Points on a hilly landscape, in no order, each with its height.
A ball rolls from a point to the lowest of its 2 nearest points, and stops where none of them is lower. Distance is the straight distance between rows; heights are no part of it.
z231 height 258: [153 153 100 118 196 135 129 146 165 127 171 146 156 153 128 174 149 122
 152 124 127  91 149 163 117 109  92 181 121 182]
z387 height 418: [169  90 159 118 142 140 178  36  64  90 161 152 106 172 106 156 131 127
 112 115  81 107 103  89 131 128 101 159  96 160]
z673 height 591: [134 145 118 147 161 114 110 136 208 175 128  86 154 105 115 107 104 119
 108 134 170 145 117 158  98  89 154 135 142 152]
z459 height 547: [173 145 114 104 158 137 115 166 165 138 105  86 196 143 143 171 155 144
 135 101 129 135 144 153  91  94 133 164  73 142]
z127 height 530: [136 119 121  97 129 158  83  89 134 153 135 142 113 135  84 101  90 102
  94 116 132 132 147  94 154 145 172 146  73 145]
z454 height 356: [137 146 167 130  63 124 185  78 101 120 144 143 115 156 167 152 152 133
 114 168  87 127 151 142 119  89  95 106 130  90]
z243 height 279: [141 102  97 150 136 153 111  66 115  73 104  84 106 153 134 141 112 174
 108  75  89 163 110 103  86 105  91 127  92 132]
z435 height 443: [114 124  49 139 129 156 154 149 163 114  73 127 137 133 123  83 115 112
 109  95 156 173  88 101 125 168  96  83  89 124]
z82 height 471: [137 115 132  85 137 124 187 150 102 109 149  49 151  75 128 171  63 119
 116 149 175 120 159 140 141 122 108 158 229 153]
z894 height 397: [130 138 114 116  95 134 136  49 103 100 189 127 101 150 107 127 134 135
 139  91 121 130  50 100 125 102 116 152 131 118]
z507 height 417: [101  87 148 142  96 143  87  63 115  88 124  68 129  84 108  91 110 115
 115  96 211 136  86 136 120 149 167 108 172 122]
z978 height 558: [140 146 164 136  99  82 116 156 101 163 146 137 112  84 116  78  77 180
 103 142 159 130 171 120 163 103 162  91 146 115]
z860 height 711: [104 120 124 144 111 144  91 112 121 208  89 146  83  82 107  80 137 151
 194 168  83 161  88 121 147 127 146  86 118  79]
z725 height 507: [175 120 124  91 142 157 103 147 121  98 112  88 148 146 152 160 119 139
 126 117 115 135 176 134 119 113 127 167  98 114]
z929 height 199: [116 141 203 117  72  94 120 105  85 131 143 176 135 136 164 148 170 114
 150 167  52 136  74 110 139 111 156 129 115 106]
z117 height 515: [106 177 137 166 108 101  73 209 112 117  61 158  97  84 129  89 144 138
 128  98 130 142 104 142 128 122  97 133  75 121]
z730 height 332: [134 110 198 113  92 136 132 146 117 114 144 139 150  97 153 115 134 125
 182 128 125 136  79 129 184 141 168  93 133 110]
z778 height 480: [134 104  80 148 116 124 184 107 146 124  89 117 122 127 118 101 101 139
  89 136 122 197 111  67 103 143 124  86 107 103]
z959 height 448: [112  97 119 107 137 137  88 104 126 112 135 103 161  99 102 114 131  94
 134 130 190 120  86 132 118 166 172 115 184 124]
z932 height 354: [146 143  92 111 152 152  58 146 167 174  81 123 163 131 126 117 116 136
 101 145 103 179 141 122 102 129 142 144  95 140]
z233 height 333: [139 106 119 103 210 189 122 148 179 112 143 124 161 142 103 192 122 124
 168 113  95 123 129 131 116  85  79 187 126 168]
z677 height 393: [144  99 107  86 187 163 154 166 187 122 123  90 157 120 103 175  94 101
 158 108 130 145 109 140 118 150 116 170 138 153]
z827 height 339: [ 69 165 114 171 101 103  98 155 107 133 109 205 114 181 134 170 189 119
 122  77  91  97 113  98 139 155 101 130  62 156]
z206 height 401: [133 126  79 114 143 152  96 163 152 153  61 126 141 139 132 127 137 124
 112 130 107 172 111 101 118 159 131  99  79 117]
z617 height 395: [ 71 102 109 128 146 165 116 136 145  70 148 152 161 133 117 149 162  91
 175 134 121  82 136 139 107 167  79 155 194 136]
z284 height 493: [131 153 155 157  73 130  85 146 107 102 111 134 117 108 123  76 133 136
 129  84 147 123 106 141 155 141 115 136  94 117]
z907 height 458: [155 146 118 110 125 123 183 136 112 154 114 160  95 154 149 127 167 130
 166 133 145  93 117 138 166 175 112  84  90 108]
z908 height 754: [ 96 128  99 160 113 129 144 110 146 175  73 134 116 153 144 121 184 125
 147 170  63 179  96  92  90 133 128  94 132  86]
z886 height 492: [150 173  88 125 125 114 164 159 133 122 131 136 100 140 148 139 156 105
 138 124 163  88 148 167 136 181  91 137 133 117]
z521 height 573: [128 172 134 127 148 122  80 194 167 142  92  90 146 125 143 164 154 154
 144 115 132 126 118 176  82  85 122 148  92 104]
z961 height 291: [155 186  76 125 151 113  99 134 110  85 189 175 113 138 134 122 120 140
 131 122 103 108 115 119 122  99  88 164 156 147]
z577 height 394: [116  72 174 134 106 148 108  99 119  93 119  61 139  66 131  95  75 133
 134 112 186 153 104 140 149 129 183  78 166 120]
z738 height 482: [137  96 161 130 125 134 183 105  84  67 139 125 137 113 107 144  80  90
 112 122 128  95 156 117 146 174  71 153 188 179]
z49 height 53: [ 69 146 183 163  90 110 111 112 118 126 147 188 121 161 158 146 196 115
 119 136  60 133  68 128 101  74 105 127 101 107]
z952 height 391: [ 68 138 146 183  88 122 153 135 122 131 121 171 134 189 154 163 210 107
 128  63 121  84 112 113 148 138  85 115  60 165]
z931 height 512: [155  92 116 100 164 135 163  87 122 142 129 146  95 166  88 124  91 101
  87 127 115 136 155  92 133 169 178 110  98 167]
z182 height 466: [171  90 114 112 156 129 159  69  89  89 162 139  90 167 101 151 106 123
 100  93  92 125 135  97 119 136 141 146 110 173]
z502 height 552: [158 159  83  98 144 144 134 131 160 191  99  89 145  77  82  88  75 136
  96 159 180 149 155 131 118  78 147 136  79 109]
z750 height 447: [154 105 169 130  82 141 190  39  59 132 130 107 107 152 131 154 126 141
 108 163  76 151 164  97  94 102  94 152 148 110]
z805 height 569: [117 124 121 150 173 108 109 161 178 125 132 103 164 126 153 133 125 141
 130 146 144 120 145 171  77 100 146 127 193 120]
z326 height 461: [137 130 136 123  96 145  86 139 114 116 111 135 120 154 141 134 146 149
 122  91  99 127 153 130 131 140 130 139  91 115]
z13 height 518: [156 175  96 122 136 101 155 139 133 131 151  96  92 116 127 132 113 122
 134 147 179  98 133 170 144 144 130 147 172 113]
z816 height 694: [108 100 150 125 136 168 109 139 179 174  98 133 111 113 118 101 118 144
 191 138 118 152  89 126 157 135 164  67 118  97]
z299 height 533: [159 141  69 114 127 146 114 121 118 171  89 107 100  91  88  78  93 149
 124 159 146 166 140 109 140 125 146 123  97  81]
z968 height 432: [141  92 123  99 169 147 178 140 153 136 138  48 181  77 102 175  96  97
 135 127 159 145 125 143 125 103 127 168 176 172]
z657 height 424: [181 136 128  82 164 121 123 140  97 178 113 153 114 135 126 124 134 134
 154 157 141 108 155 153 179 155 167  95  86 105]
z609 height 367: [124  73 184 112 114 170 107 153 118 120 128  99 157  52 148 104  98 139
 160 118 176 146 114 149 185 108 187 101 160 129]
z556 height 583: [105 138 176 105 121  74 111 158 127 166 166 124 127 115 119  90  67 164
  74 123 152 126 171  86 142 120 149 115 154 160]
z870 height 504: [124 122 117 146 133  68 130 123  84 124 138 131 141 108 117  71 143 120
  91 149 215  86 119 132 119 167 162  79 200 122]
z599 height 349: [147 116 156 108 115 133 150  66  99 105 156 160 101 195 144 170 180 132
 146 106  89  93 113 122 128 136  97 146  88 141]
z625 height 679: [131  64 135 121 171 154 165 126 145 158 122 139 123  88 101  96  90 132
 179 127 174 138 125 136 163 142 158  73 129 114]
z999 height 265: [142 101 142 144 122 128 169  98 116  82 154 137 126 198 170 149 189 106
 121  85 137  98 135 135 122 137 121 114  87 143]
z342 height 440: [118  85 140 128 125 147 147 137 135  82 146 149 158 117 125 144 124  78
 154 146 147  89 150 137 145 199  95 158 191 150]
z927 height 275: [133 132 186 112  74 115 138 117  95 144 141 169 142 126 150 125 128 129
 144 180  63 151 109 100 180 135 164 113 140 101]
z828 height 479: [133  66 116 128 149 103 130  90  88 109 129 106 155 117 101  98 131 100
  89 151 213 101 119 117 104 182 178 100 179 128]
z998 height 343: [ 87 119 148 179 106 126 161 136 130  86 114 138 148 174 180 149 227 104
 138  59 146  92 116 136 105 134 121  92  93 138]
z856 height 188: [ 85 174 145 149  88 113 154  91  84 158 134 176 106 178 151 161 218 102
 122 173  64 120 112 140  92  84  94 144  89  83]
z220 height 289: [153 125 116 117 128 140  95 155 153 156 122 138 172 128 112 135  89 124
  95 155  93 161 167 110 143 118 136 174 112 175]
z903 height 204: [144 165  99 115 135 124  59 145 122 117 157 168 144 141 128 135 114 126
 115 135  74 150 140 115 138 113 111 200 108 166]
z876 height 732: [ 90 113 146 167 109 143 142 106 132 186  70 143 113 126 135 101 176 165
 161 179  95 182  78 115 119 104 115  92 112  65]
z675 height 338: [125 151 123 128 161 111 140 172 157 145 156 165 131 165 162 177 157  99
 137 151 101  79 188 172 151 143 116 148 104 166]
z711 height 345: [151 168  81 119 107  95 105 108  92  84 186 153  91 144 119 115 128 127
 129  94 108 124  74 112 113 112 127 155 150 132]
z953 height 571: [137 133 125 133 152 132 107 136 201 207 117 112 146  77  84  66  72 136
  88 136 180 126 147 129 120  79 143 115 106 154]
z191 height 539: [154 184 125 144 121  72 140 152 108 140 130  93  92  69 133  86  86 167
 120 154 186 124 140 157 156 108 141 116 160  83]
z466 height 543: [ 99 186 112 172 118 123  59 185 145 125  59  94  88 119 140 126 138 174
 127 110 111 136 134 168  99 106  99 143  87  98]
z613 height 369: [144  88 143 139 111 152 151  66  93  87  93  89 117 145 140 155 133 153
 101 120  70 177 140  89  71 106 116 137 112  88]
z356 height 335: [ 72 140  81 152 145 153 115 168 159  85 132 181 149 142 142 155 159  97
 150  94 118  94 136 139 117 164  65 140 145 150]
z878 height 511: [138 121  76 139 126 132 159 101 117 154  81 115 104 108 111  89 103 172
 131 170 110 180 135  89 121 133 127  96 109  69]
z605 height 259: [ 64 165 108 151 139 127  73 194 143 106 128 196 134 150 145 177 159 125
 145  89  86  97 130 124 131 139  89 152  92 160]
z447 height 284: [126 164 162 153  92  88 188 100 109 158 140 148  94 158 156 118 190 119
 110 188 104 121 111 153 126  86 115 105 120  90]
z881 height 531: [127 144 138 131 134  77  84 132  99 123 184 134 160 108 113  96 130 113
  85 134 192  89 149 138 125 138 160 147 193 154]
z385 height 541: [115 123 106 130 155 128 129 135 165 112 146  56 131 121 142 146 100 158
 136 125 151 137 149 157 105  85 134 146 208 114]
z167 height 662: [136  82 152 137 152 140 162 152 176 130 128 129 122 129 117 118  88 127
 139 144 146 131 159 125 151 153 153 111 164 143]
z197 height 606: [107 140 115 135 143 114 145 152 158  97 166 154 120 142 154 154 131 123
 142 143  94 101 175 172  90 105 130  98 186 120]
z401 height 513: [115 144 134 104  77 166  82 105 115 145 130 134  99 110  81 103 103 111
 124  96 141 127 109 106 173 160 142 152  81 129]
z513 height 555: [100 149 172  84 125  67 112 144 105 151 183 122 152  92 116  91  91 131
  80 113 189  98 158 106 135 137 139 144 192 175]
z257 height 639: [123  93 151 140 120 133 161 145 164 124 146 143 119 159 150 135 106 137
 135 143  82 130 173 135 131 132 140  92 156 126]
z761 height 392: [164 161 149 101 168 104 122 185 128 154 142 162 136 141 149 148 150 102
 153 154 143  92 154 173 172 163 160 130  97 137]
z201 height 510: [108 108 125 135 128 114 167 120 127  94 134  30 111  89 128 149  65 170
 121 124 160 146 161 125 121  96 134 135 209 132]

Where does a ball stop that starts at each point below?
z502 | z903
z513 | z49
z507 | z49
z521 | z326
z197 | z231
z907 | z231
z127 | z999
z876 | z231
z750 | z49
